Points, in no order, along strands that fork and pass close to each other.
Two points are linked if the straight distance between their rows is under 60.3. Some points are linked to none.
K_84: [-16  -6   4   2  -5  30   6 -39   3 -15 -21  -5 -13   1  -6  13 -22   1
 -23   1 -25]
K_77: [  3 -29   6 -11  -2  29   9  15   9  -3  16  11 -38   7 -16 -11   8 -18
  25 -15   2]
K_573: [ 20   9 -26  16   3   0 -37  17   2 -16  -7   8   5   6 -17  -6 -32  17
  38  18  20]
K_911: [ 13 -14 -11   5  42  20  -9   1   4  11  18 -22  -3  23  13  12  28 -17
  10 -25 -26]
K_807: [ -4 -21   7 -14  -1  15  20  23  -7   6   6  -7  -2  19  -4  10   5   3
   4 -16  14]
K_651: [ -3   7 -19 -12   5 -20   6  25 -12  -4   3  -6  12  18  -9  21  22 -15
 -18 -16  -4]
K_982: [ 18 -21  -4 -17   9  33 -17 -15   6  25  39  11 -13   0   3  13  19  -2
 -16 -10 -16]
K_310: [ -2  -1  -5 -11  -4 -13  42 -19   0 -13 -16   1  21  -1  15  35 -17  -2
 -38  19 -23]
K_501: [ 20 -13   5  -9   7  22 -11  -1   0  18  29  -6  20 -19 -28  16  24   9
  -5   7   7]
K_558: [ -1 -27  11 -12  18  21 -11  51   9  34 -10   8  13  -6  16  11  -4  -7
  29 -14  14]
K_949: [ 12   1  -7 -13  17   8 -32  -9 -19 -13  15  -9  16 -12   3   5   2  19
   8 -13 -17]
K_899: [ -4  -5 -13   1   9 -18 -38  21  -7  15  -2  17 -12  -6  11 -20  -1   1
   0 -26 -25]
K_790: [ 12   2  -1   4   1  -7 -28   2   4  29  18   6   2  17 -16   6   2  13
 -33  34  17]
K_530: [ -3   1 -14 -13 -16  -9  43  -1  14 -22  12  20 -25  34 -17  -5   4 -28
  -8   4   2]
K_751: [-30   2   4  -2 -19 -18  42  -9   7  -8 -24 -10  23  19  23  14 -13  27
 -13  24  -5]
K_480: [  5   5 -15 -14  20  23 -21 -20 -12   5  22   9  -8  29  23   1  -5  -3
 -22 -25 -27]
K_485: [ -3  18   4  13   3 -31   4  -1   8 -17 -15   6  -1 -15   2 -26  -1  20
  20  17  16]
K_89: [ 11  -7   1   8  12   4   1  15   3 -24  -5 -17   0   0 -32   2  -6   1
  19   0  31]
K_255: [  6   5 -14 -10  11  -8 -32  -1 -12   1   6  -2  -6 -12  12 -18   1  20
 -20 -16 -23]
K_841: [ 19   6   8  11  26 -10  -2  11  13 -25  -8 -23  12  -3 -33  -3  20  -8
  15 -17  20]
K_494: [ -1 -13  -3 -19 -20  25  27  -8  18   1  -2  -4 -24 -17   2 -10  35 -11
  24 -12 -22]
K_730: [  2  16  -6  13  -2   0 -18  28  19 -10   3 -14  12  41  -6  -3 -51  -1
   2  -2  14]
K_375: [ -1   7   3   7   8   6 -33   2  26  12   0   9  -8  37  20 -23  -1   6
   5 -11   6]
K_433: [  6  -4   2   5  26  21  12  -5   1   6   0 -23  -7  11  28 -14  20 -20
   1 -37 -28]
K_325: [-11 -23   6 -10   5   2 -25  30 -24  39   2  -2  21   0  15  21  18   7
   5 -24   5]
K_191: [ 25  10  11 -18  16 -26  28 -21   4 -38   6  -2  15  -7  -4  19 -18   5
 -31  16  16]
K_462: [-12   8   5   1   0 -25 -17 -15 -24  11 -17 -20  20 -13  10   2   8  24
 -17   0 -10]
K_775: [  7   0  16   2  -7  -7  35 -24  -8 -28  -8   4 -11 -27 -24  23 -17 -32
  -9  19   5]
K_643: [ -2   1  11  16  16   1 -37  28 -14   6  -7  23   5 -37  -7   0   6  -9
  38  -4  19]
K_631: [-24   8  10   3 -15  -5 -21  -8 -42 -35   1   0  -9   0   2  -9 -44   3
  16 -11   0]
K_564: [ -1 -15  -1  -9  -6  12 -34 -23 -10  22  21  18  -8   3   0   9  27   2
 -14   1  -9]
K_358: [-15   8 -23 -16 -23  -9   8  30   7   3   9  28  -7  26  12 -14 -28   8
  15 -12  10]
K_667: [-32   3   7   1 -27   3 -15 -16   3   8  -3  13 -11  16  25 -15 -22  15
  16  -8 -11]
K_676: [  8   4 -19   0  16   2   2  -2  16 -25   4  -5 -18  30  -9  -2  21 -28
   7 -34 -19]
K_917: [ 33   6  14   1  14  10  -8 -39  -2  -6  16   1   8 -17  -8  23 -29  17
 -22   8  31]
K_200: [ 20  -2 -15 -16   7   7  17  30  -6  -3  12 -22  36 -11 -27  21  21  10
   6  -8   6]
K_969: [ 21  18 -20 -22   9   8  -9 -37  13 -12  18  -9  10 -13   2   7  29  12
 -13 -12 -20]
K_251: [  2  13 -16  20  13  13 -14  36  24   7   4  -3  -1  41   5 -22 -37  -6
  -6  -9   5]
K_271: [-16  14   9   3  -1  -3 -18  31  -9   7 -23  38   3 -29  -2  -4  -4 -16
  37   6  29]
K_415: [ 25 -11 -15 -22   9  41 -11   3   4  -4  31  17 -22   3  -5 -10 -39  13
   0  -1   0]
K_257: [  9   1   8  23   7 -29 -23  28   2  19   1   8  -1  -6 -18 -27 -16   7
  -9  13  15]
K_41: [ 14   5  -2  -9   0 -46  -1  -8   9  -5  10  19  10   0  -6   7   4  -4
 -26  29  -7]
K_203: [-42 -17  -5  -2 -33   4  34  13 -10  -7 -30   4  -6  -4   7   5 -19   3
  15  -3 -18]
K_620: [  9 -13  -3  12  -4  -1 -26  18   0  25   9  12 -14  22 -36   2  -3 -10
 -20  25   7]
K_988: [  3   7   3  -1  12   2  -8  -5 -28 -36  -1  -8  -7 -16  -7 -17 -29  14
   7 -17  -5]
K_758: [ -4 -20  21   7  -9  14   5   3 -16  -5   9  -5 -18 -27 -30   1  31 -16
  28  -2  15]
K_820: [-16   6  21  17  -7 -10   8 -15  -7  -5 -26 -15  11 -12  -2   9  30  -1
  23  16  33]
K_633: [ -1   5  -8 -27 -19   8   1 -41   2  12  16  25  -1  11  24  16 -10  16
 -21   0  -2]
K_432: [  0   2 -12 -24 -11  -3  23 -17  -2  22  23  23   2  16  20  28  -6  -3
 -42   0   3]
K_960: [  1 -29   6  -5  18   5 -41  28 -17  18   9  -3  24  -3  12  35   7   9
  31 -10   0]
K_345: [ 28  -5 -30 -17  -9  21 -11  -4  20  -2  20  15  -9  -3 -17  -6 -15  17
   9  18   6]
K_56: [ -7   5  10  23  -1 -15 -18  20 -23   7  -1  -1   2 -40 -11 -14  16   1
  21   8  19]
K_970: [ 19  -1 -21  -4  -4  28 -12  -9  18  -2  18  15 -19  35 -29  14  -5 -22
  -9  10  -6]
K_848: [ 26  -6  -3 -11   6   2  28 -32   6  -7  29  10  18 -35  -4  22 -19  15
 -10   1  30]
K_30: [  5 -12   6   4   0  22 -26  21  37   6 -11  12   6  31   8   6 -10  -6
  43  -7  17]
K_617: [  9   5  10  -7  -5   4  16  -1   4 -17  18  18 -17  -5  -5 -29 -25  31
   6  25  24]
K_883: [-16 -12   3   0 -14 -14  47   6 -11  13 -24  -9  10 -35   9  -2   1  32
 -10  26  -6]
K_867: [ 18   2  19   5  10  19  -8 -33   4 -23   8   1  -9   9 -22  10 -14   6
  -2  10  24]
K_909: [ 15   9 -10 -20 -11  -3  -5 -52  20 -24  10  11   0 -11   5  30  11   3
 -12  -5  -3]
K_123: [ 11   1   2  15   7 -44   3  28   7  -4  -2   9 -11 -10 -21 -31   0  -7
 -18  18   2]
K_708: [-39  14  16  12 -24 -34 -18   2  19   8 -31   7  11  15  13   5  -1 -17
   3  -6   4]
K_328: [ 19  12 -29   5  16 -21  17  43  18   2  13 -11  16   7 -17  -2  10   1
 -23  13   5]
K_517: [ 19   0   9  -9   7  20  20 -15  12  17  23   0 -15 -12  -4 -12  14   4
 -24   3   7]
K_944: [ 10   9   9 -13  -2  19   7 -29  11 -28  10  12 -16  20  -1   7  -8   2
   7   0   6]
K_858: [-23  14   4  -6 -14 -18  16   2 -21  10  -1  -9   4  15  13   4 -17  -5
 -46  -1 -18]
K_994: [  4   1  20  -4  -6   1  46 -18 -11 -24  -6 -12  -7 -20  -7   4 -13   3
  -1  16  21]
K_463: [ -9  -2   7  21 -12 -17 -23  -4 -34  -4  -3  12  -7 -25 -14  -4   6  -1
   7  20  17]
K_954: [ -3   8  -4  -5 -16 -23  -1 -24 -18   4   5  14  15 -23   7  24  17  16
  -1  37  22]
K_22: [ 17 -11 -18  -8  -6  43 -20  -1   0   5  27  16 -18  33  -4   6 -26  -2
  -5   7  -9]
K_212: [ 21  -2   2  23  27  31  -9  24  22   9  -8  -9  -2  32  -1 -18 -10 -19
   3 -11  10]
K_472: [ 14  -5   7  -8   8  27  23 -10  11  13  23 -26   7 -19   4 -11  25   9
 -10 -12  -3]
K_45: [-26   6  21   4 -23 -18  39   9  11  13 -22 -12  21  22  29  -4  -3  19
  -2  19  19]
K_163: [-16  -4 -10  -8  -5   1  -7 -20  -9 -14  -4 -10  21 -22  23  16  41   6
  45 -12 -16]
K_613: [ -5  -2  -6  20   9  20 -32  21 -31 -10   8   4   3 -24   4  13  13   3
  54   4  27]
K_370: [  0   1 -24 -10   0  -5  42  28   6  -1  20  10 -11  40 -22   1   2 -23
 -12  11  16]
K_243: [ -4  17  16   8   1 -26 -12 -19 -23  -4 -13  -7  15 -10  10  -4 -21  28
 -20  18   2]
K_948: [-11  -6  14  13  -2  14  -3 -36 -28  -4 -17 -10  -6 -41 -15  13  -4  -6
  -9  11 -17]
K_458: [ 17  -2 -30  -4  10  16  -7  -9  24  -3  22  11 -16  28 -19   6  27 -25
   0  -6  -7]
K_947: [ -8  11  -1  -3   9  -2  -7   5 -17 -34 -16  -8  17   0  12   7   6   8
  33 -17  14]
K_292: [-11  -8   6   3 -10  22   7 -35 -24 -37 -22  -4 -19 -20  -8  16   7  -6
  32   1 -12]
K_183: [  6 -20  12  -6  16   8  -9   3  -3  -2   6 -22   3  12   1  28  32 -17
  18 -29 -11]
K_211: [ -2 -10   9   7  -8 -30  12   8  -5  -6  -4   9 -29 -20 -33 -19  -3 -28
 -11  25   3]
K_64: [ 14   4   4  15  18  19   2  11  15   8   9 -13  -2  38 -12  -8  11  -9
 -17   3  20]
K_865: [  1  -2 -11   7 -19 -16  25   2  10  25  -2  -1  -3 -37 -14 -18  42   0
 -16  13 -20]
K_225: [-11 -10  12  10   3   8   6  -1   4 -15 -28 -18   1 -41  -1  -7  28 -20
  43 -25 -21]
K_636: [ -7   9  10  10   2  -4  14  23  -5  -5  -6  -7  -9  25   9 -22 -12 -17
 -16 -24   1]
K_723: [  4   5  -2  -1   5  -5  29   4   3  -5  -7 -13 -15   5  -2 -13   7 -13
 -24 -14  -5]
K_622: [  5  -3  16  -8   4 -16   5  12 -26   7   7  -4  -4  -6 -19   6  -6   3
 -37   8  11]
K_753: [-31   0  -5  -2  -5  19  26 -33  -2 -30 -29  -8   3   9   4  22 -27  23
  -3   7 -20]
K_487: [ -8  14   3 -14  -4 -14  -2 -21  -1 -43   5  -2  -1  31  -8  11 -14   1
  -3  -4   4]
K_385: [ 26 -12  -3   8  22  14 -41  21   1  -9  -6 -19   9 -12  -8  13 -13  -4
  49 -11 -15]
K_365: [ -7 -14  13   9 -10  17   0 -26  -8  20 -10 -16 -15   1  -8  13  28 -27
 -26  -2 -19]
K_906: [ 23  -5 -11   6   2   9 -36  25  -3  -7 -13 -23  10  24 -15  17 -25 -22
  13  -7   3]
K_991: [-10 -12   1  -7 -16 -10 -33   1 -21  27  12  24  -1   5  -3   1  20  11
   0   7   7]
K_175: [-11  22   2  16  -1 -38  20   4  16  15 -23 -14  23  32  28 -13   5  -6
 -24  15 -12]
K_361: [ 26  -5  -4  -3   0  -9  32 -20  23 -11  26  20  -4 -37 -12   6  -6  -8
 -21  14  11]
K_262: [ 23   7 -28  -1  14  -6  11  15  11  -6  20  -4   0  -5 -35 -11  17  -7
 -16  -3  -2]
K_42: [ -3  11  -2   4   1 -29  18  22  10  24 -17 -11   7 -22  25 -25   7  22
 -12   8   4]
K_406: [-26  27   3  33 -17 -17   2   0 -19 -27 -31   5  -1 -18  18  -3 -22  -1
  34  13  11]
K_222: [-22  -6   9  -4 -20 -30  10  14 -14  -1 -12   5  -5   8 -10   4   4  -9
   1   3  11]
K_777: [-31  -4  10  23 -23   5  21   1  18  27 -33  -3  -5  23   5  -6   9 -18
  -9  10  -5]
K_470: [ 11  -2 -25 -19   0   7  35  19   2  23  26  14  -7  24  -7   4   9  -7
 -24  14  12]
K_314: [-12 -23  10   6   1  -7  -9   6 -12 -16 -19   8 -14 -25   5   1   3 -30
  42 -29 -14]
K_943: [ 25  -1 -12  -6  10 -11  13  -6  -2  19  28  16   3 -16  -1  13 -29   4
 -57   5  12]
K_834: [-11  -8  13 -13  -7  14   2  16 -24  28  -1  -6   5   6  29 -13  -4  34
 -12 -10  11]
K_571: [ 27 -14 -10  -9  20  22 -29  13 -20 -18  11 -24  14  -7 -12  19 -14   7
  26  -3 -20]
K_798: [  0  12  -2   1   2 -40  33  10  18  13 -11  -7  17   9  28 -30   7  16
 -29  11 -11]
K_377: [-31   1  24  -1 -15   1 -12   9  -8  -8 -18  17   4  13  17  -4  -6   5
  36  -9  30]
K_380: [ 19   4  -7   0  11 -11 -20 -12 -11  -4  20   9 -11 -32 -38   7   2 -10
 -28   4 -13]
K_699: [-22   5  30  -4  -9 -19  14  17  -4  20 -10  -5  24  31  14  11   3  10
  -7   3  37]
K_17: [  9   7  -5 -14   0 -13 -18 -41   0 -19  13  14  11   7 -18  41  16  11
 -10  13  12]
K_979: [ -5  -1 -11  16 -17 -22   6   0  24  20 -19   6 -20 -25 -14 -27  27  -4
   0  18 -18]
K_388: [  3   5   3  -3 -18 -15  23 -40   6   5  -1   3  19 -37 -13  26  28   7
  -3  39   4]
K_674: [ -6  16  -3   9   1   9  -5 -12  20   3  10   4  -6  50   6 -11   5  -5
 -12   1   3]
K_128: [ 29  -3 -28  -4  -6  24 -30   4   5 -20   8   7  -4   4 -20   4 -18  15
  35  20  11]
K_126: [ 12  -3 -27  -6   6  20  11  18 -23  32  20   8  -1  45  -5   1 -12 -21
 -19   3   2]
K_732: [-14  10  -4 -11  -8 -14   1 -14   5   0 -19  -7  27 -13  22  12  41  15
  16 -14  -1]
K_514: [  7  22 -22 -16  -1 -14   5 -32   9   2  -4   5   7 -18  11   4  21  14
 -32   0 -33]
K_230: [ 27   0   1   5  13   5  -2   2  20   5  18  -3   4 -11 -31 -11  -3  23
   1  35  33]
K_968: [-20  10  -7  24 -13 -11  10   7 -18 -14 -34   4 -11 -44   2 -16  -9   6
  27   5  -5]
K_309: [-21  21  18  -4   8  -7 -33  17  17  -4 -14   5  30  33  18  10 -21 -16
  11 -23  18]
K_857: [-22  20  19  12 -11 -33 -11  -6 -14  -4  -1  -1  10   8  15 -16 -42  14
 -14  27  -3]
K_671: [ -3  -8   7  -7   1   7  12  15 -31   3   2 -18   6 -36  10  -6  10  13
   8 -11   1]
K_583: [ 14 -14  13  10  24  21 -21  19  18   8   6 -17  14 -12  -7   9  14  -7
  46  -9   9]
K_101: [  6   0  -7   7   1  -6  12  27   5  36  19  -6  -7 -25  -6 -32  32  -7
 -13  -6 -10]
K_490: [ -2  -5  27   2   1  11  26  11 -21 -17  -2 -13  -3  -6 -17 -10 -15   7
  12   2  34]
K_923: [-11   9   2  11  -6 -26 -12  -9  15  15 -27 -13  20   3   8  10  49   1
  -5  -6  -1]
K_868: [  8 -15   2  21   1   0 -31  27   4  23   4   7 -18   8 -22 -22  -6 -13
  -2   7  12]
K_913: [-22   6   1  -6  -1   3 -27  29   5  -6 -18  35   2  -4  12   3 -14   0
  44 -10  23]
K_498: [ -9 -13  -6   6  -6  15 -35  20  14  16   6  14 -11  47   2  13   1 -21
  27  -6  -5]
K_392: [ 10   3  23  20  16  10   1  -3   3   1  -6 -33  28 -31   7 -13  19   0
  17 -20  -7]
K_63: [ -3   3   4   9  -5   3  -6 -24   0   8   0   8 -35  -1 -18 -15  17 -26
 -22  -1 -20]
K_724: [-18  -8  -1   0 -15 -29 -39  12 -20  15   2  24 -14  -4 -11 -21   0   3
   1  -4 -12]
K_556: [-22   2  10  14 -20  -5 -29 -19 -46 -12  -9   6 -11 -10   1   7 -14   4
  14  15   4]
K_786: [-33  19  11   8 -18 -45 -13  -3  -1 -15 -19  -1  11   3   6  -2 -29  -4
   6  12   1]
K_601: [ -2  -5  -3   5  -1  17  13 -37 -14 -21 -20 -14  -9 -30 -13  15 -20  -7
 -23 -13 -35]
K_403: [-14  21   7  17  17   1   4  27  19  -2  -6  -9  -1  32   4 -30 -35 -31
  -8 -26   5]
K_815: [-14   8  10  18  -7  -9  -5 -12  19   3 -37  -6  -4  -8  11 -24   2  12
   7   3  -2]
K_874: [ 31   0  -9  -3   7  -1 -12  15  -4   7  17   6  11  -8 -19  -1 -33  33
  -7  39  26]
K_929: [ 11   8  -7   3  13  -5 -17  -4   6 -31   1  -5 -13 -11 -11 -25  -7   1
  12 -17  -6]
K_192: [-22  10  -7  12  -5  -7  28  -5 -17  28 -14  -7   2  35  17 -10   0 -22
 -41   2 -18]
K_399: [  2 -26  -8 -16   6  17 -11  42  -2  13  -2   6  22   7   4  32  -4   1
  48 -12  10]
K_469: [-21  -8   9   3 -19 -18  28  24 -35  18 -20   2   2 -33   1  -3 -10  13
  -2  16   6]
K_25: [  2  13  11  -9  -8 -17  11 -24  16  -1  28  22   4  30  10   4 -22   6
 -31  29   9]
K_788: [  6  17 -28 -17   0 -13  36 -20   7  10   5   8 -10 -10  15   1  21 -10
 -41   3 -27]
K_285: [ 12 -20  -7  -4  17  22 -11  31  24  19   7  11 -16  -1  22 -18  -4  -3
  35 -18 -14]
K_677: [ -1   0   2  -4   5  -8 -38 -11 -26 -13  12   6  -7  -7 -30   7 -14  -9
 -21 -14 -13]
K_496: [-26   0  28   9 -11  -3  18  11  13   2 -42  -9  13  -5  12   6  18 -15
  29  -4  24]
K_296: [ -5 -19  20   1   9  16 -18  18 -10  40   7  -8   8  22  21  -4  11  19
 -14 -18  11]
K_712: [ 16  16  11  18  25 -22  -5  15   8  -5  -6 -26  11 -19 -20 -26  17  -4
 -12 -10   9]
K_740: [ -4 -21  -5 -19 -14  20  14  14   6  -4   9  12 -28 -17   7 -15  11  -6
  43 -25  -6]
K_55: [ 29  -5 -30  10  13  12   9  40  23  -1   8  -8 -18  -1 -31 -24   1 -15
  -5   1   4]
K_773: [-13   4  -5 -12  -5 -32 -13  11 -27   6  -9  -4  13   9  14  19  12  10
 -19 -23  -6]
K_346: [ 14  19   5   8  15 -18  28   8  13 -14  -7 -26   8  -5  -1 -16  16   0
 -22  -3   8]
K_765: [ 14  -4  21   1  -5 -31  24 -15  -4 -27  -1  13 -19 -20 -28   0 -19 -27
 -18  32  -1]
K_882: [  9  -4  -6   1 -10  -8  -1  -9  -3  14  16  17 -28 -22 -19  -3  19 -31
 -37   1 -17]
K_972: [  9 -11 -18   0  -6  19   8  34  21  -5   8  13 -33  19 -19 -25  -8 -14
  17  -2   6]
K_694: [ -2 -21   3  -8   0  23 -10 -17   8   3   8  11 -41   9  16  -6  15 -12
  17 -22 -38]
K_342: [ -1 -18 -16 -17   7  11 -17  -9  16   9  24  18 -23  23  21   3  24  -4
  25 -22 -31]
K_391: [ -3  -7   2  11 -13 -14  19 -14   2   2 -11   3 -24 -36 -22 -21  -4  -6
   1  25 -19]
K_213: [-40  -2  10  24 -21 -16  24   9  18  -3 -37 -10   3  21  -1  -5 -16 -19
  -6  15 -14]
K_153: [ 15 -11  -9  11   6  20 -30  13  11   4  -4 -15   6  56   1  21  -4 -26
  21  -4  -8]
K_715: [ -1  12 -17 -23 -14 -16  -5  -9 -16   0  19  15  22 -10   6  13  11  34
   5  17  15]
K_116: [  5   9  -9  24  11  12 -27  21 -19 -21  -6  10   8  -6   2  13 -17  16
  43   8  36]
K_260: [ -1 -17  12  -7 -27  10  -7 -39  -2  30   5  25 -15 -25   3  12  -5   7
 -21  17   0]
K_416: [ 15   7  30  -6  10 -17  31  -8  10 -24   8 -10  15  14 -13  16 -15  -2
 -32  30  23]
K_284: [ -8  12  -2  -3 -11  -9  34  -9  22   1  12   9 -12  27  22 -23 -19   6
 -20  19  -4]
K_986: [-15  15   1  -4   4   3 -25  29  11  -9  -7   0  28  30   2   9 -46   8
  20 -13  24]
K_233: [-40   6   0  13 -12 -22  22  -3  10 -11 -31  -7  22  18  20   6 -25  10
 -10  17 -33]
K_669: [ 20   0 -11 -24  16   8  29  12 -18 -12  19 -10   3 -24 -10   0 -24  12
 -38 -10  -1]
K_830: [  5  -1  11   4  -8  17  11 -43  12  34   6 -11   7 -17   7  14  30   7
 -33  15  -9]
K_297: [ 31   1 -14 -15   9  -8  21  -2  19  -1  29  22 -10 -16 -19   3 -28 -11
 -39  11   8]
K_231: [  0   2   5   7 -15  -2   7 -37   5  11  -2  15 -15 -27  -3  -6   1   9
 -15  25  -7]
K_575: [-12   4  10  19   2   4  22 -25  29  -2 -31 -12   0   6   8 -12   0  16
 -12  22 -16]
K_663: [-18   1   1  -4   0   4  41 -34  10 -30 -23   2  22  -4  -2  35 -35  13
 -23  24 -23]
K_387: [ 22 -10 -19  -5  13  14 -33  35 -10  19   0 -17  14  17   3  11 -13  -2
  -3  -6 -11]
K_412: [ 12   4  13  -2  10  -3   7  -8 -10  -7  22  21  -2 -10   3  -3 -34  26
   0  45  33]
K_454: [  0  -4  14  16  20   3  -9 -16  19 -19 -23 -27   6 -19  18 -13  22  -8
  35 -28 -25]
K_354: [ -6   6  -8   4  -2   4   0  -1 -26 -31  -5  -1  14 -30  21  14  32   0
  46 -10   4]
K_304: [ 41 -17 -19   4  14  40 -11  20   4   3   2 -22 -13  26   2  -8 -29 -21
  13  -8 -25]
K_961: [  3  -1  -5 -14 -17   5   4 -32  -1  -1  16   6   0 -38 -25  12  39 -16
  -4  -4 -17]
K_843: [ -9  14   6  16   3 -28   5  -1   9  19 -21 -17   7  29  10  -3  27 -10
 -23  -5   8]
K_781: [ -2 -14   7  -2   8   6 -23   1   2  27  12   5 -11 -34  23 -23  25   1
  31 -19 -25]
K_166: [-22   8  -2 -18 -25 -24  26  -1  -8  14  13  18  -2  26  13  14  -9 -12
 -40  13 -10]
K_586: [ -7   6 -31  -2  13  10   8  21 -12  24  19  10  -1  38  12 -23 -25  -6
 -29  -8  -4]
K_259: [-17 -10  12  -7 -12  21  -8   3 -37  14   1   7  -4 -13  32  -3  -5  30
  26   1  15]
K_368: [ -4   8  -4 -13  -2 -31  33  10 -11   4 -14 -15  21 -23  15   1  18  25
 -14   2   5]
K_641: [-11   2   5   2 -16   8  23 -31  11 -12 -19 -10  16 -20  -7  15  38  13
  18  24   6]
K_113: [ 15  12  -1  14   5 -16   1   3   4  -9   9   7   7 -14  -8 -14  12  19
  21  33  35]
K_537: [  7   1 -18 -10 -18 -14  45   4   8  12   0   3 -10 -27   4  -7  16  -5
 -32  14 -24]
K_179: [  1  23 -16  -3  -5 -21  -6 -15  24 -23  -7   7  -9   9   5 -25   5   0
  -1 -12 -19]
K_178: [ -9  10 -18  12   8  -7 -24   2  25 -18   0  12 -14  42  -2 -15   3 -33
  10 -27 -15]
K_804: [ -1   8  28   5   0 -15  17 -17   5  -7  23   0  10  28   8   5 -37 -13
 -43  32   8]
K_824: [-14   4 -26  -1   7  14 -19  -3  -6  15  29  14 -12  48  22 -27 -24  -9
 -20 -15 -22]
K_452: [-24  35  15  29   2 -17 -20  -5 -19 -21 -21   4  21  -6  28   1 -21  14
  25   7  30]
K_880: [ -6  17  18  13  -7   2   7 -37  21  -7 -12 -12  -5  29  10   2   1   4
 -20   6  -4]
K_595: [  3 -16  16  11   4  16  -2  20  -2  35  11  -6  -6 -28   7 -28  30  -6
  -1 -18 -16]
K_276: [ 16   2  -2  -9  19  23  -1 -22  -6  -7  11 -10 -14   8  15  -3   4  -5
 -18 -24 -26]
K_209: [ -7  29   7  24  11 -19 -19 -16 -20 -32 -20 -13  18  -3  11   3   0  13
  22  -7  18]
K_136: [  5 -18  -2 -13   9   0 -24   2   7  10  19  12  -9 -12  19   6  21  11
  47 -22 -33]
K_691: [ -9  13   0 -14  -5 -10  -6 -22   1 -25   1  -2  14  37 -10  36  12  -3
 -17  -5   6]
K_542: [ 16   9 -17 -26   6  -4  24  15  -9  -7  11 -17  19   4 -14  25  21  -5
 -25 -11  12]
K_657: [ -6 -18   5  -9 -12   4  18  18 -27   0   2 -10  -8 -40 -21  -6  14 -15
  13 -17 -11]
K_658: [  1  11   3 -11  10  -7  25  12 -26   1   0 -28  26 -37   9  -7   5  30
 -10  -2  11]
K_459: [ 21   6  -1 -24  13   2  40 -14  -4 -25   6   0  -1 -18  -4  17 -33  -2
 -29 -10   2]
K_881: [  7   0   4   2  18   3 -12  20   6  11  -7   0   9  -8  11 -15  -5  11
   7 -22  14]
K_241: [-13   4  10  13  -8  21 -13 -10 -51 -12  -3   1 -15 -29  17   0 -11  13
  25   0  10]
K_803: [-13 -11  19   3  -5  26 -10 -19   5   2 -11  -4 -15  15  29 -26 -12  22
  22 -10  -7]
K_95: [-13   8  -4  -6  -7 -13  17 -21 -18  -8 -23 -12  12  -2   9  19 -21  10
 -45   4 -30]
K_115: [ 10 -25  10  15   7   8 -26   3   5  -7  17  -6 -15  -8 -33   2  36 -30
  26  -5  -3]
K_152: [ 15  -5  -2  -2  -2   4 -26  10  -1  19   9 -12  19   8 -25  21  11  15
  -1  14  20]
K_287: [ 11   1  -2 -12  12   0   6  25 -15 -25   3 -11   1   0 -11  -8 -41  15
 -22 -16   3]
K_120: [-12  -4  -2  19  -7  12  23 -16  -6  34 -21 -14 -13  23   3  -5  23 -26
 -26   2 -17]
K_489: [-33  23  20  -3  -7 -13  -9  12  14  10 -36   3  18   9  29   0 -11 -16
   4 -21   7]
K_977: [ -2  -7   0 -11 -11  20  36 -22  12 -17  -5 -16   3 -32  -4   6  39   2
  32  -1  -9]
K_502: [ 20 -10  21   7  11  29   3   5  -7  18  29 -28  28 -20 -15   6  24  11
 -11  -7  -8]
K_18: [  5   6 -22 -25  -6  -1 -25 -23   3  10  21  21  14   7  14  15   6  34
  -4   7   8]
K_383: [-22  -1  -5  -6 -21  16  21 -21 -11 -25 -26   6 -10  -8  10   1  -8  12
  22   0  -5]
K_145: [-18 -12   3  -3  -9  -3 -14  -1  -4 -13 -12   1 -25   1   3  -5   7 -25
  20 -27 -28]
K_112: [ 15 -24  -3  -7  25  20  -8  44  19  38   9   0  -4 -11   8  15  -3 -20
  44 -13 -13]
K_451: [ 26  -6 -22   2  -6  41 -13  11   2   3  11 -14  -3  38   0   1 -40  -2
  -6   6  -8]
K_778: [ -6  15 -29 -11 -22 -24   4  -5  32 -15 -14  18  -7   3  11 -21  19  14
  19  -3  -1]
K_863: [-13 -10  16 -11   0   3  -5  -2  -1 -14 -19  -3  11  11  20  11   2   2
  34 -28  11]
K_235: [ 24  -9 -11  -4  14  29   4 -20  13  14  29  14 -12  -7 -19  11   6 -15
 -32  -7   3]
K_933: [-34   2  -3  -6 -35  -5  12  -6   7  14   2  19 -13  14  18 -19 -26  10
  -6  13 -13]
K_853: [  3  -6  12   7  11  23 -29  -5   9   7   5  -2 -16  26  24 -25 -17   6
   2 -28 -13]
K_420: [ 10 -17  13   5  24  12 -20  31  11  16  -8 -17  16   7  -5  23  27 -24
  24 -18   1]
K_728: [ 11 -10  23  14  15  21 -26   9  29   7  -1  -2   3   4  -7 -10   9   4
  43   2  31]

Follow the links from the first point to the second, and from the first to the third. Name the last point that the two ways share.
K_834; K_251; K_345: K_556
K_781; K_944; K_375: K_865
K_387; K_911; K_991: K_583
K_233; K_753; K_77: K_858
K_663; K_55; K_496: K_641
K_601; K_777; K_18: K_858
K_803; K_116; K_285: K_556
K_145; K_636; K_472: K_211
K_136; K_487; K_255: K_865
K_113; K_841; K_643: K_674

A fork is a point with three links. Follow the links from the first point to the second and name the forks in between, in order.
K_865; K_674: K_391 > K_211 > K_251
K_255; K_994: K_211
K_385; K_370: K_583
K_490; K_64: K_251
